Points, in no order, along strands that fork and pass close to each other.
Two points are linked if the straight distance between their rows is under 5.97. Some points are linked to none.
z408: +2.32	+0.54	+0.05	+0.21	+1.86	+1.29	+0.89	-1.52	+1.21	-3.41	+0.20	+0.24	+2.47	-0.07	-0.44	-0.41	-0.71	-2.71	+4.20	+1.30	-0.96	-3.20	-1.32	+2.30	-3.50	+0.25	+0.09	-1.83	+0.88
z479: +0.73	+2.04	-1.53	+0.80	-0.31	+2.12	-0.15	-0.59	+0.56	-1.80	+0.58	+2.09	-1.09	-0.30	-2.46	-2.50	-1.60	-1.10	+0.34	+0.45	-0.09	+0.08	-3.97	+0.73	-1.81	-4.15	+1.85	+0.26	-0.11
z593: +0.09	+0.76	-1.97	-2.37	+1.71	+0.57	+0.60	-0.31	-0.46	+0.00	-0.39	-2.42	-0.11	-0.39	+2.77	+4.32	+3.35	+0.21	-0.04	+1.63	-0.07	+0.22	+0.78	+0.09	+1.38	+0.61	-0.51	+2.10	+1.28
z266: +2.07	+0.39	+1.45	-0.52	-0.43	-0.94	-0.61	-0.40	-2.00	+0.99	-0.41	-0.39	+1.74	-0.55	-0.68	+1.29	-1.00	-0.04	+0.21	-1.85	-1.19	-2.75	-0.15	+0.48	-0.31	+1.09	-2.58	-2.99	+0.02
z668: +2.88	+2.17	+0.05	-1.24	-2.39	-1.81	-1.28	-0.90	-0.37	-0.45	-1.43	-0.63	+0.74	+0.85	-0.10	+2.81	+2.03	+0.04	-3.00	+0.00	-3.76	-1.95	+1.45	-0.04	+1.72	-1.27	-1.74	-0.95	-0.12
z980: -0.40	-2.50	+2.35	-0.84	+0.53	+1.34	+0.23	+0.07	-0.95	+2.45	+0.85	+0.97	+2.14	-1.41	+0.79	-2.51	-2.86	+2.91	+0.40	-2.83	-0.89	-1.54	+2.18	+1.30	-0.56	+1.58	-0.76	-1.43	+1.40
z20: -0.11	-1.03	-0.68	+0.40	-0.50	-1.15	-0.96	+2.08	+0.86	+0.82	+0.04	+0.99	-1.49	-1.46	+0.81	+0.47	+1.03	+1.87	-1.96	-1.32	-0.04	+0.26	+0.82	-0.80	+4.92	+2.21	+1.39	-0.24	+0.78
z995: -0.85	-2.18	-0.39	-1.46	+2.04	+1.39	+0.56	+1.90	+1.42	+1.61	+0.01	+0.09	+1.99	-1.41	+0.20	-0.16	-0.18	+2.22	+2.83	+0.89	+0.03	+0.20	+2.49	+3.02	+2.27	+1.78	-0.72	-0.32	-0.68
z33: +0.29	+2.07	+0.87	-1.12	-0.29	+1.41	+1.59	-0.09	-3.01	-0.03	-0.41	-4.53	+2.15	+1.08	+3.20	+2.65	+2.53	+0.92	-2.83	+1.53	-2.09	-1.18	+2.56	+1.41	+0.10	-0.26	-1.82	+0.65	+0.40
z975: +1.74	-0.91	-1.78	-1.30	+1.03	-3.54	-1.37	+0.58	+2.46	-0.28	-1.07	+1.07	+0.21	-1.75	-0.07	+1.40	+0.87	-0.14	+2.39	-1.12	-1.16	-1.23	+0.48	+0.91	+3.95	+2.73	-0.77	-2.37	+0.78
z373: +2.35	+2.92	+1.55	+0.56	-0.73	-0.81	-0.40	-1.08	-4.51	-0.09	-0.98	-3.02	+3.07	+0.96	-0.36	+3.13	+0.77	-0.39	-0.95	-0.35	-2.63	-1.10	-1.19	+0.19	-0.69	-0.86	-3.09	-2.28	-1.13
z395: -0.87	+0.42	-0.66	+2.36	+0.26	+1.44	+0.24	+3.08	-1.71	+0.71	+1.76	+0.81	-1.56	+1.72	-1.86	-2.39	-2.23	-1.03	-0.03	+1.90	+2.35	+1.90	-2.17	-0.36	-0.05	-2.58	-0.34	+1.56	-2.36
z205: -0.91	+1.09	-0.52	+0.97	-0.68	+1.46	-0.89	-1.18	+0.01	-0.62	-1.49	-0.97	-2.35	+3.53	-1.40	+1.98	+0.45	-1.24	-1.45	+3.39	+1.69	+3.19	-1.86	-3.04	-0.59	-1.03	+1.67	+0.51	-2.41
z544: -0.87	+2.67	+2.53	+0.52	+0.74	+1.16	+2.00	+0.94	-3.81	+0.36	-0.19	-4.85	+1.58	+0.97	+2.67	+3.10	+2.53	+0.64	-2.27	+0.79	-0.19	-0.74	+0.55	+0.56	+0.22	-0.19	-1.94	-0.35	-1.57
z954: +1.38	+1.92	-0.14	-0.79	-2.91	+1.51	-2.52	-2.47	+1.64	-1.28	-1.24	+0.88	-1.32	+1.91	-1.98	-0.49	-0.15	-0.60	-2.81	+0.95	-0.86	+0.62	-0.99	-2.14	-0.12	-2.43	+2.67	+0.41	-0.11
z27: -0.42	+0.11	-0.37	+0.82	-0.51	+1.43	+1.70	-0.57	+1.29	-1.37	+1.85	+3.59	+1.25	-1.11	-0.36	-5.67	-3.29	-0.55	+2.50	-1.43	-0.27	-0.48	-1.31	+2.12	-3.81	-1.97	+1.38	+0.66	+1.62
z749: -0.32	-0.35	-2.30	+1.20	-0.14	-2.39	+0.43	-1.19	+1.85	-1.72	+0.63	+1.87	+0.73	-0.97	-1.86	-1.46	-0.58	-2.82	+3.05	-0.26	+1.16	+1.23	-1.10	+1.22	-3.95	-1.67	+0.15	+1.93	+1.64
z704: -3.44	-2.23	+0.87	+2.52	-0.09	-0.79	+1.04	+0.44	-2.29	+0.14	-0.23	-1.74	-3.38	+1.69	+0.66	+0.82	+1.38	+0.75	-1.37	+1.64	+3.89	+3.65	-0.24	-3.52	-0.44	+2.35	+1.83	+0.63	-1.35
z716: -0.84	+0.38	-2.68	+1.50	-0.39	+0.47	-0.23	+1.58	-0.52	+0.39	+1.37	+1.23	-2.31	+2.54	-1.47	-1.89	-0.74	-1.26	-0.42	+2.67	+2.22	+2.29	-1.33	-0.72	-0.21	-2.26	+0.26	+3.19	-1.37
z200: -0.27	-1.62	+2.99	-0.71	+0.36	+2.07	+0.71	+1.32	-1.04	+1.99	+1.15	+0.83	+1.35	-0.49	+0.48	-2.63	-3.34	+1.83	-0.81	-2.77	-0.46	-1.68	+1.14	+1.68	-0.42	+0.44	-1.07	-0.60	+0.08
z268: -0.21	-1.81	+1.87	+0.78	+2.51	+1.44	+1.79	+0.20	-0.09	-0.30	+1.06	+0.18	+2.35	+0.07	-1.21	-1.61	-3.26	-1.00	+3.65	-1.07	+0.99	-1.13	-1.87	+2.23	-3.08	+0.68	-1.74	-1.74	-0.73
z169: +2.10	+1.81	+0.01	-0.59	-2.36	-0.67	-1.97	-0.91	+0.41	+0.02	-1.52	-0.41	-0.96	+1.09	-0.52	+2.26	+1.69	-0.70	-3.23	+0.19	-2.37	-0.69	+0.61	-0.94	+1.45	-0.79	-0.27	-0.82	-0.94
z56: -0.16	-0.09	+0.22	-0.20	-0.42	+1.40	+0.85	-0.20	+1.84	+0.07	+1.83	+4.24	+0.87	-1.16	+0.10	-5.65	-3.91	+0.37	+0.90	-2.44	-1.15	-1.38	+0.81	+1.06	-2.88	-1.33	+0.88	+1.30	+0.85
z229: -1.04	-1.91	-0.87	+0.59	-0.46	-1.04	+0.51	+0.48	+0.96	+0.76	+1.88	+3.78	+0.22	-1.65	+0.12	-4.79	-3.13	+0.63	-0.17	-2.81	-0.30	+0.13	+2.04	-0.04	-2.39	-1.27	+0.56	+2.94	+2.04
z512: +1.26	+1.65	+0.21	-0.48	-3.18	+0.56	-2.29	-1.87	+1.21	-1.28	-1.94	+0.12	-1.13	+2.56	-1.68	+0.86	+0.70	-0.91	-4.19	+1.06	-1.55	+0.48	-0.01	-2.00	+1.00	-1.13	+1.87	-0.41	-1.37
z349: +0.70	+0.38	-3.45	-2.62	+1.60	-0.58	+1.05	+1.30	+2.05	-1.02	+0.40	-1.25	-0.44	-1.81	+2.74	+2.73	+2.70	+0.76	+0.66	+1.11	-0.74	+2.14	+0.81	+1.02	+5.11	+0.63	+1.63	+1.85	+1.62
z146: +1.25	+1.38	+2.56	-0.66	-0.61	+1.89	-0.30	-0.80	-2.47	+0.96	-0.01	-0.27	+2.02	-0.27	-0.51	-0.09	-1.28	-0.02	-0.80	-2.18	-1.19	-2.17	-1.07	+0.77	-1.05	-0.84	-1.14	-1.17	+0.37
z12: +2.74	+2.99	+0.11	-0.22	+0.85	-0.17	-0.64	-2.60	-3.06	-1.04	-1.31	-2.11	+3.24	+0.07	-0.34	+3.53	+0.66	-1.05	+0.03	+1.00	-1.90	-2.30	-0.67	+0.40	-1.04	-1.28	-1.91	-1.35	-0.21
z963: -1.04	-1.68	+1.33	+2.17	+0.92	-1.23	-2.15	+0.77	+0.60	+1.33	-0.18	-0.57	-2.34	+1.53	-1.81	+1.35	-1.20	+0.76	-1.11	-0.46	+0.95	+2.79	-1.23	-3.46	+1.62	+2.18	+0.04	-1.82	-3.44
z361: -3.14	-2.44	-1.31	+2.74	+0.03	-1.56	+1.19	+1.74	-1.60	+0.31	+0.02	-1.20	-2.90	+0.54	+1.12	+0.74	+1.93	+0.55	-0.77	+1.08	+3.74	+3.66	-0.21	-2.26	+0.63	+2.14	+1.21	+1.94	+0.09
z895: +0.01	+0.51	-2.51	-2.63	+1.35	-0.04	+1.23	+0.24	+0.23	-0.69	-0.32	-2.21	-0.49	-1.14	+3.74	+4.25	+3.92	+1.15	+0.53	+1.54	-0.14	+1.12	+0.37	+0.36	+3.65	+1.61	+0.61	+1.83	+1.72
z548: +1.60	-0.55	-0.52	-2.17	-1.06	-2.96	-2.08	-2.76	+0.60	+0.29	-1.10	+2.24	-0.22	-1.53	-0.80	+0.64	+0.56	-0.92	+1.61	-1.68	-1.18	-1.63	+0.47	-1.70	-0.97	+0.45	+0.22	-0.45	+3.20
z734: +0.89	-1.58	-0.93	-2.61	+1.70	+0.08	+0.70	-1.81	+2.78	-0.36	-1.89	+0.34	+1.89	-2.40	+1.32	-0.94	+1.80	+1.14	+4.51	+2.63	-2.27	-1.39	+4.44	+3.94	+1.55	+0.84	+0.04	-0.38	+0.30
z418: -1.11	-0.46	-3.12	-3.24	+1.94	-1.27	+1.16	+0.02	+2.87	-0.29	+0.15	+0.58	+1.13	-2.23	+2.09	+0.00	+1.51	+0.87	+2.75	+1.33	+0.02	+2.55	+3.17	+2.98	+1.09	-1.00	+0.78	+2.71	+1.99
z39: +1.72	-0.48	+0.70	+0.24	-0.37	-1.62	-1.11	-0.75	+0.78	+0.15	-0.15	+0.99	+0.06	-0.66	-1.69	+0.21	-1.52	-1.48	+1.14	-2.02	-0.38	-2.41	-1.01	+0.02	-0.72	+1.37	-1.86	-2.53	-0.07
z768: -1.11	-0.33	-1.65	-0.24	+1.30	+0.10	+1.08	+1.04	+1.00	+0.73	+0.29	+0.55	+0.54	-0.15	-0.56	+0.65	-0.26	-0.56	+2.30	+0.65	+1.73	+0.94	+0.13	+1.60	-1.51	-1.11	-1.01	+2.69	+0.68
z275: -0.48	+0.25	-1.37	+0.60	-0.32	-0.16	+1.27	-1.07	+1.19	-1.68	+1.80	+2.32	+1.55	-1.35	-0.55	-3.24	-1.95	-1.94	+2.97	-1.12	+0.39	+0.34	-1.10	+2.11	-4.89	-2.69	+0.80	+1.62	+1.78
z640: +0.20	+0.15	+0.68	-2.46	+0.38	-0.27	+0.43	-1.38	+3.15	-0.64	-0.03	+2.91	+1.01	-1.67	+1.35	-4.16	-0.61	-0.06	+3.65	-0.02	-2.70	-2.36	+4.42	+2.17	-1.98	-0.18	+0.47	+0.42	+1.47
z47: +0.47	+0.56	+4.51	+2.10	-1.09	-1.24	-0.73	-0.14	-3.28	+1.01	+0.06	-2.35	+0.79	+1.00	-1.18	+1.43	-0.30	+0.75	-2.53	-2.28	-1.12	+0.50	-1.73	-1.83	+0.18	+0.54	-1.97	-3.50	-2.34
z377: +0.78	+1.96	-0.57	-2.36	+0.17	+0.82	+0.79	-0.18	-1.71	+0.39	-0.31	-3.23	+1.47	+0.37	+2.86	+3.60	+2.91	+1.15	-1.62	+1.37	-1.56	-0.84	+2.17	+1.17	+2.00	+0.36	-1.75	+0.55	+0.47
z5: -1.72	+1.88	+1.57	+0.96	-2.37	+1.93	+2.25	-1.38	-1.51	-1.31	-1.98	-3.28	-2.88	+1.75	+1.76	+0.18	+1.31	-0.92	-4.82	+2.63	+1.21	-0.44	-0.32	-2.31	-0.61	-0.19	+2.26	-0.01	-1.78
z790: -1.06	-1.11	+0.33	+2.20	+1.18	-1.09	-1.19	+2.72	-0.11	+1.66	+0.70	-0.55	-1.88	+0.20	-0.91	+0.25	-0.79	+0.61	-0.76	-0.92	+1.24	+1.35	-1.29	-1.44	+2.33	+1.78	-1.06	-0.69	-2.27
z498: +0.41	-2.63	+1.03	-1.97	+0.16	-0.14	-0.64	-0.97	-0.70	+1.74	-0.01	+0.99	+2.08	-1.45	+0.63	-1.68	-1.23	+2.54	+1.86	-2.17	-1.10	-2.58	+2.70	+1.82	+0.03	+1.75	-1.43	-2.62	+1.92
z789: +0.11	-1.99	+0.35	-2.11	+0.82	-0.87	-0.30	-1.22	-0.50	+1.29	-0.51	+0.35	+2.39	-1.67	+1.03	-0.18	-0.21	+1.89	+3.90	-0.91	-0.24	-2.04	+2.46	+1.33	-0.61	+1.97	-1.16	-1.58	+1.92
z499: +0.10	+0.85	+0.44	+0.95	+0.56	+0.16	-0.96	+1.82	+0.17	+1.29	+0.14	-0.43	-1.39	+0.52	-1.03	+1.53	-0.21	-0.33	-1.38	-0.06	+0.52	-0.26	-1.23	-0.57	+1.46	+0.25	-1.87	-0.26	-2.39
z230: -1.73	-2.30	-0.31	-0.37	-0.11	-0.07	+0.04	+1.40	+0.11	+2.04	+1.72	+2.14	+0.01	-2.06	+1.61	-2.64	-0.51	+3.31	-0.83	-2.76	-0.64	+0.01	+2.63	-0.95	+1.11	+1.42	+1.60	+2.44	+3.18
z960: -1.28	+0.39	+0.62	+1.77	+0.92	+2.30	+0.72	+2.31	-1.87	+0.63	+1.92	+0.74	+0.19	+0.66	-1.30	-2.37	-3.28	-0.40	+0.55	+0.20	+2.30	+1.05	-3.60	+0.75	-1.56	-2.33	-1.24	+0.40	-1.95
z227: -0.14	+0.01	-1.30	+0.19	-1.03	-0.40	-1.34	+1.90	+1.75	+0.38	-0.45	+0.14	-2.26	+0.18	+1.39	+0.20	+1.70	+1.00	-2.47	+0.09	-0.59	+0.23	+0.72	-0.94	+4.32	+1.02	+1.25	+1.02	+0.10
z855: -1.10	-1.63	+0.26	-0.27	-0.84	-0.26	-0.25	+0.78	+0.03	+1.67	+1.59	+2.79	-0.38	-1.32	+0.66	-2.89	-1.63	+1.24	-0.58	-3.21	-0.40	-0.10	+1.38	-1.02	-1.37	-0.16	+1.10	+2.38	+2.73
z675: -2.14	-1.83	-0.55	+2.37	-0.03	+1.65	+0.74	+4.66	-0.72	+0.73	+1.95	+0.26	-1.06	-0.78	+1.84	-3.20	-0.56	+2.49	-2.71	-0.85	+1.28	+0.62	+1.57	-0.76	+4.49	+1.92	+1.02	+1.25	+0.10
z847: -0.63	-0.24	+2.78	+1.81	-0.52	-0.40	-2.44	-0.41	+0.10	+0.30	-1.00	-1.18	-1.57	+3.07	-1.91	+1.27	-0.82	+0.32	-2.46	+0.08	+0.88	+2.51	-0.83	-3.29	+1.05	+1.82	-0.01	-2.88	-3.60
z736: -1.02	+0.51	-2.14	+1.60	-0.69	+0.40	-0.35	+0.20	+0.34	-0.37	-0.18	+0.32	-3.03	+3.10	-1.12	-0.37	+0.69	-1.18	-1.16	+3.50	+2.36	+3.02	-1.20	-2.38	-0.02	-1.12	+1.58	+2.36	-1.38
z497: -0.80	+3.12	+2.47	+2.14	-1.48	+1.30	+0.83	+0.50	-1.94	-0.21	-0.37	-2.67	-1.37	+2.31	+0.54	+1.40	+1.11	-0.58	-4.09	+1.19	-0.40	+0.27	-1.10	-1.52	+1.15	-0.90	-0.66	-1.01	-3.86
z62: +1.64	+2.55	-0.80	+0.21	-1.77	+2.54	-1.24	-1.96	+1.32	-1.52	-0.53	+1.05	-1.27	+0.58	-2.58	-1.21	-0.44	-1.13	-1.73	+1.04	-0.80	-0.15	-2.71	-1.01	-0.50	-3.91	+2.30	+0.34	-0.84
z238: +0.35	-1.87	+0.59	-0.55	+0.84	+0.50	+0.38	+1.67	+3.03	-0.01	-0.10	+1.54	+1.54	-0.69	+0.08	-3.42	-1.84	+0.29	+2.10	-0.37	-0.62	-2.79	+2.59	+3.12	+0.68	+1.72	-1.10	-1.89	-1.24
z431: -1.59	-1.65	-2.39	+1.54	+1.19	-0.20	-0.24	+4.11	+1.11	+1.09	+2.15	+1.61	-0.36	-0.28	-0.59	-2.46	-1.19	+0.60	+0.16	+0.16	+1.94	+1.18	+0.67	+1.12	+1.34	-0.09	-0.97	+1.81	-1.12
z833: +2.69	+1.42	-0.87	-2.16	-1.66	-1.89	-1.55	-1.05	-0.30	+0.49	-1.14	+0.29	+1.63	-0.57	+0.72	+1.04	+1.25	+0.08	-0.52	-0.93	-2.79	-3.13	+2.72	+0.81	+1.51	-0.33	-2.01	-1.70	+1.32
z602: -0.07	-1.10	+0.70	+0.12	+2.61	+0.25	+1.16	+0.26	+0.00	+0.18	+0.23	-0.54	+2.21	+0.11	-1.11	+0.07	-1.80	-1.45	+4.43	+0.10	+1.46	-0.92	-0.99	+2.51	-3.50	+0.70	-1.90	-1.05	-0.73
z151: -0.12	-1.08	+0.89	+1.03	-0.23	+0.36	+0.44	-0.17	-0.24	+0.30	+1.11	+1.65	+0.09	-0.70	-1.89	-1.82	-3.11	-0.70	+1.16	-1.85	+0.73	-0.19	-2.56	+0.01	-2.77	-1.12	+0.21	-0.07	+1.15
z748: -0.69	+1.49	+1.09	+0.21	-1.06	+0.83	-1.61	-1.73	+0.74	-1.22	-1.94	-1.90	-1.48	+4.02	-0.44	+2.73	+1.53	-0.72	-2.80	+2.73	+0.99	+2.60	+0.09	-3.56	+0.47	+0.89	+1.75	-0.91	-2.17
z50: +2.19	+1.61	-0.09	-0.58	+1.46	-0.20	-0.80	-2.42	-1.95	-0.96	-1.15	-1.15	+3.11	-0.33	-0.92	+2.92	-0.01	-1.76	+2.78	+0.59	-0.56	-2.39	-1.72	+0.57	-2.36	+0.32	-1.63	-1.78	+0.21
z934: +2.05	+1.72	-0.15	+0.71	+1.73	+1.86	+1.00	-1.44	+0.25	-3.11	+0.19	+0.63	+1.59	-0.93	-1.68	-0.06	-1.32	-2.26	+3.11	+0.44	-0.17	-2.42	-4.18	+1.32	-3.53	-0.94	+0.60	-1.91	+0.55
z192: -0.82	-1.06	-1.27	-0.15	-1.26	-0.63	+0.01	+0.02	+1.31	-0.43	-1.25	-0.72	-3.53	+0.61	+2.13	+1.33	+3.44	+0.53	-3.12	+0.79	+0.59	+1.02	+0.88	-2.22	+3.00	+1.20	+2.62	+0.81	+0.40
z883: -2.10	-1.56	-1.97	+1.45	-0.28	-1.24	+0.93	+1.03	-1.21	+0.60	+1.00	-0.40	-1.41	+0.98	+0.62	+1.17	+1.96	+0.02	-0.20	+0.50	+3.22	+3.45	-0.19	-0.72	-1.16	-0.35	+0.65	+3.26	+1.35
z983: -1.59	-1.21	-2.30	+0.40	+1.52	-0.83	+0.72	+2.39	+1.99	+0.49	+1.16	+1.43	+0.72	+0.22	-0.37	-1.14	-0.59	-0.16	+2.22	+0.44	+2.32	+1.39	+1.13	+2.41	-0.13	-0.86	-0.54	+2.33	-0.51
z18: +1.36	+1.34	-1.21	+1.78	+0.78	+1.36	+0.49	-1.06	+0.42	-2.91	+0.79	+1.16	-0.40	-1.10	-2.77	-2.21	-1.95	-1.69	+2.07	-0.28	+0.03	-0.70	-5.59	+1.09	-3.33	-2.14	+1.53	-1.58	+0.07
z871: -1.55	-0.77	-3.58	-2.27	+1.08	-1.29	+1.55	+1.18	+2.80	-0.34	+1.41	+1.30	+0.41	-1.86	+2.76	-0.40	+2.33	+1.35	+1.70	+0.49	+0.48	+3.55	+2.88	+1.57	+2.53	-1.19	+1.82	+3.90	+2.84
z633: -1.30	-1.96	-1.31	+2.55	+1.82	-0.96	-0.86	+3.90	+0.15	+1.50	+1.77	+0.31	-1.51	+0.47	-1.09	-2.17	-1.98	+1.11	-0.25	-0.47	+1.96	+1.78	-0.79	-0.89	+2.98	+1.42	-0.62	+0.29	-2.52
z126: -0.06	+0.17	+3.51	+1.85	-1.68	-0.52	-1.92	-1.43	-1.50	+0.37	-0.75	-2.09	-0.40	+1.82	-2.10	+1.30	-0.77	+0.21	-2.92	-0.68	-0.75	+1.73	-1.83	-2.77	+0.22	+1.38	+0.19	-3.06	-2.84
z10: -0.18	+0.04	+1.00	-1.37	+0.09	+0.47	+1.14	-0.76	+2.75	-0.19	+0.82	+3.79	+1.01	-1.47	+0.69	-5.29	-2.50	+0.03	+2.67	-1.36	-2.18	-2.50	+3.10	+1.99	-2.56	-1.08	+0.66	+1.21	+1.35
z243: +0.73	+0.95	-1.42	-1.36	+2.38	-0.12	-0.01	+0.80	+0.91	+0.32	-0.24	-1.12	+1.74	-0.34	+0.40	+3.22	+1.22	+0.32	+1.26	+0.83	-0.34	-1.12	+1.26	+1.84	+2.33	+0.96	-2.40	-0.50	-0.87
z326: -1.42	-0.72	-0.23	-0.54	-2.51	+0.68	+0.09	-1.35	+0.45	-0.49	-1.72	-0.75	-3.63	+1.95	+1.53	+1.06	+1.94	-0.10	-3.20	+1.80	+0.74	+0.96	+1.10	-2.79	+0.49	+1.39	+2.80	+0.60	+0.49
z341: -0.44	+0.32	+2.42	+1.17	+2.25	+2.48	+1.50	+1.32	-1.05	-0.10	+1.30	+0.06	+1.25	+0.10	-1.76	-2.22	-3.91	-0.77	+1.84	-0.87	+1.43	-0.38	-3.67	+1.60	-1.59	-0.93	-1.42	-1.40	-2.06
z355: +2.68	+2.10	+1.49	+0.04	-2.62	+1.24	-1.40	-2.77	-2.20	-1.02	-1.15	-0.61	+0.60	+0.75	-1.97	+0.56	+0.00	-0.19	-3.00	-0.77	-2.76	-0.93	-2.36	-0.37	-0.97	-2.20	+0.83	-1.98	-0.03
z445: +0.12	+2.48	+2.75	+1.57	-2.99	+1.84	+0.98	-0.79	-2.02	-1.05	-1.70	-2.41	-1.04	+2.49	+0.67	+0.79	+0.99	-0.89	-5.11	+1.09	-1.08	+0.18	-1.10	-1.76	+0.11	-0.88	+1.21	-1.42	-2.17
z568: +0.53	+0.20	+0.37	-0.53	+2.01	+0.22	+0.41	-1.39	-1.14	+0.10	-0.60	-0.82	+2.18	-0.67	-1.01	+1.85	-0.42	-1.61	+3.45	+0.37	+0.95	-1.57	-1.45	+0.77	-3.07	+0.54	-1.22	-0.45	+0.64
z80: -1.08	+1.47	+2.29	+0.66	+0.75	+0.81	+0.56	+0.75	-2.83	+1.22	+0.08	-3.80	+0.26	+0.40	+1.18	+3.44	+1.57	-0.06	-0.95	+0.47	+0.61	+0.17	-0.74	-0.87	+0.01	+0.48	-1.92	-0.26	-1.08
z384: +0.29	+0.87	+1.73	-1.13	+0.26	+2.90	+0.57	+0.02	-0.60	+0.88	+0.43	+1.15	+1.98	-0.12	-0.21	-1.92	-2.21	+0.46	+0.76	-1.14	-0.67	-1.75	+0.19	+2.56	-1.03	-1.41	-0.92	-0.29	-0.26
z426: +1.80	+0.41	-0.59	-2.45	-0.80	-2.42	-1.40	-1.75	+0.55	+0.51	-1.03	+1.15	+0.13	-1.76	+0.05	+1.24	+1.27	+0.16	+0.68	-0.95	-1.52	-2.22	+1.56	-0.19	+0.74	+0.48	-0.81	-0.63	+2.41
z762: +1.47	+1.45	+3.78	+1.00	-1.68	-1.14	-0.22	-0.54	-4.67	+0.31	-0.59	-2.79	+2.19	+1.30	-0.66	+2.07	+0.39	+0.46	-2.32	-1.52	-2.68	-0.81	-1.47	-0.77	-0.47	-0.63	-2.16	-3.08	-1.12
z994: +0.14	-1.53	-1.61	+0.60	-0.70	-4.14	-0.62	-1.46	+2.42	-1.81	-0.05	+2.68	-0.23	-1.38	-1.65	-0.87	-0.06	-3.01	+2.30	-0.99	+1.16	+1.14	-0.74	-0.04	-3.58	-0.43	+0.43	+0.70	+1.81
z639: -1.25	+0.25	+3.33	+1.43	-0.17	+0.62	+0.27	-0.28	-3.37	+0.72	-0.75	-3.40	-1.52	+0.81	+0.49	+2.50	+1.74	-0.46	-2.42	+0.29	+1.71	+0.35	-1.54	-2.71	-0.66	+1.25	-0.30	-0.92	-0.70
z721: -0.17	+1.76	+1.20	+1.24	-0.48	+1.42	-0.51	+1.72	-0.42	+0.88	-0.02	-1.46	-1.49	+1.68	-0.24	+0.66	+0.07	-0.65	-2.60	+0.81	+0.10	-0.19	-1.25	-0.51	+1.50	-1.24	-1.10	+0.44	-2.81
z250: +0.01	-1.54	-2.29	-3.37	+2.35	+0.34	+1.15	-0.90	+3.39	-0.44	-0.65	+0.11	+1.62	-2.98	+1.24	+0.21	+2.07	+1.56	+3.78	+2.06	-1.13	+1.90	+4.27	+4.09	+1.58	-0.32	+0.43	+1.66	+0.73
z149: +1.58	-0.47	-1.15	-0.95	+0.26	-2.73	-1.66	+0.19	+1.19	+0.72	-0.28	+0.53	-0.62	-1.28	+0.52	+2.45	+1.81	+1.49	-0.07	-1.38	-0.77	-0.08	+0.41	-0.18	+4.79	+2.26	+0.34	-1.66	+0.85
z162: -1.59	-0.64	-2.45	+0.08	+0.55	-1.05	+0.65	+0.56	+0.33	+0.41	+0.78	+0.31	-0.91	+0.00	+0.48	+1.49	+1.82	-0.52	+0.19	+0.45	+2.36	+2.26	+0.00	-0.07	-1.61	-1.17	+0.26	+3.55	+1.80
z888: +1.12	-1.65	-0.99	-2.36	+1.20	-1.54	-0.05	-0.95	+1.94	-0.83	-0.89	+1.19	+1.77	-1.80	+1.18	-0.10	+1.03	+0.25	+4.63	+0.65	-0.77	-2.18	+3.19	+2.18	+0.29	+1.54	-0.84	-1.25	+1.90
z519: +1.19	-1.73	-0.03	+0.19	-0.97	-2.99	-0.99	-1.53	+2.93	-1.40	-0.07	+2.84	-0.92	-0.75	-2.86	-1.51	-1.46	-1.96	+1.84	-1.45	-0.01	-0.49	-1.59	-1.41	-2.58	+0.02	+1.02	-0.95	+1.34
z580: -1.85	-1.95	-0.69	+1.22	-0.35	+1.23	+0.46	+2.75	-0.21	+1.55	+1.78	+1.53	-0.70	-1.27	+2.30	-3.22	-0.36	+3.31	-1.84	-1.39	+0.59	+0.14	+2.30	-0.63	+2.64	+1.29	+1.74	+2.43	+1.77
z663: -0.80	-0.43	-4.04	-2.34	+0.75	-1.22	+1.14	+1.80	+2.21	-1.14	+1.09	+0.17	-1.49	-1.12	+2.96	+0.84	+3.08	+0.88	+0.51	+0.81	+0.52	+3.07	+1.29	+0.68	+4.00	-0.61	+1.90	+3.51	+2.04
z490: -2.81	-1.25	+3.00	+2.69	-0.45	+0.27	+0.72	-0.25	-2.52	+0.70	-0.03	-2.66	-2.48	+1.44	+0.39	+0.75	+0.82	+0.33	-1.83	+0.55	+2.71	+2.04	-1.62	-3.85	-1.12	+1.80	+1.45	-0.49	-1.12
z273: +1.84	-1.37	-0.06	-0.54	-0.87	-2.62	-1.86	-1.75	+1.18	-0.17	-0.52	+1.98	-0.91	-1.04	-2.47	-0.18	-1.40	-1.42	+1.48	-1.60	-0.65	-2.07	-0.96	-1.65	-1.23	+1.62	-0.02	-1.91	+1.10
z658: -1.29	+0.96	+0.23	-0.60	-1.98	+1.30	+1.14	-2.02	-0.35	-1.18	-1.75	-2.23	-3.02	+1.62	+1.65	+1.36	+2.21	-0.95	-3.53	+2.58	+1.30	+0.24	+0.19	-2.99	-1.10	-0.22	+2.34	+1.25	+0.20

A fork is a point with three links. Follow the links from the first point to the second and name the forks in between, in order.
z734, z519 => z273
z229, z266 => z56 > z273
z633, z326 => z790
z675, z519 => z56
z384, z10 => z273 > z56

A fork is a point with three links, a tip a point with one. Leave the first point through the second and follow the links. Name the first fork or tip that comes.
z721, z497 => z975
z544, z80 => z790
z373, z12 => z748
z888, z789 => z273
z519, z994 => z56
z512, z954 => z408

Follow the links from the first point to the second, and from the first to the third. Name the last point that the two ways share.
z568, z983, z721 => z790
z162, z847, z497 => z790
z749, z266, z954 => z273
z275, z954, z498 => z273

Name the points in between on the shortest way along the links from the first point to the second, in order.
z27, z230 => z56 > z229 > z855
z960, z47 => z341 > z268 > z602 > z568 > z50 > z12 > z373 > z762
z326, z431 => z658 > z5 > z445 > z497 > z721 > z499 > z790 > z633
z39, z668 => z273 > z548 > z426 > z833
z273, z734 => z39 > z266 > z146 > z384 > z200 > z980 > z498 > z789 > z888
z205, z341 => z736 > z716 > z395 > z960
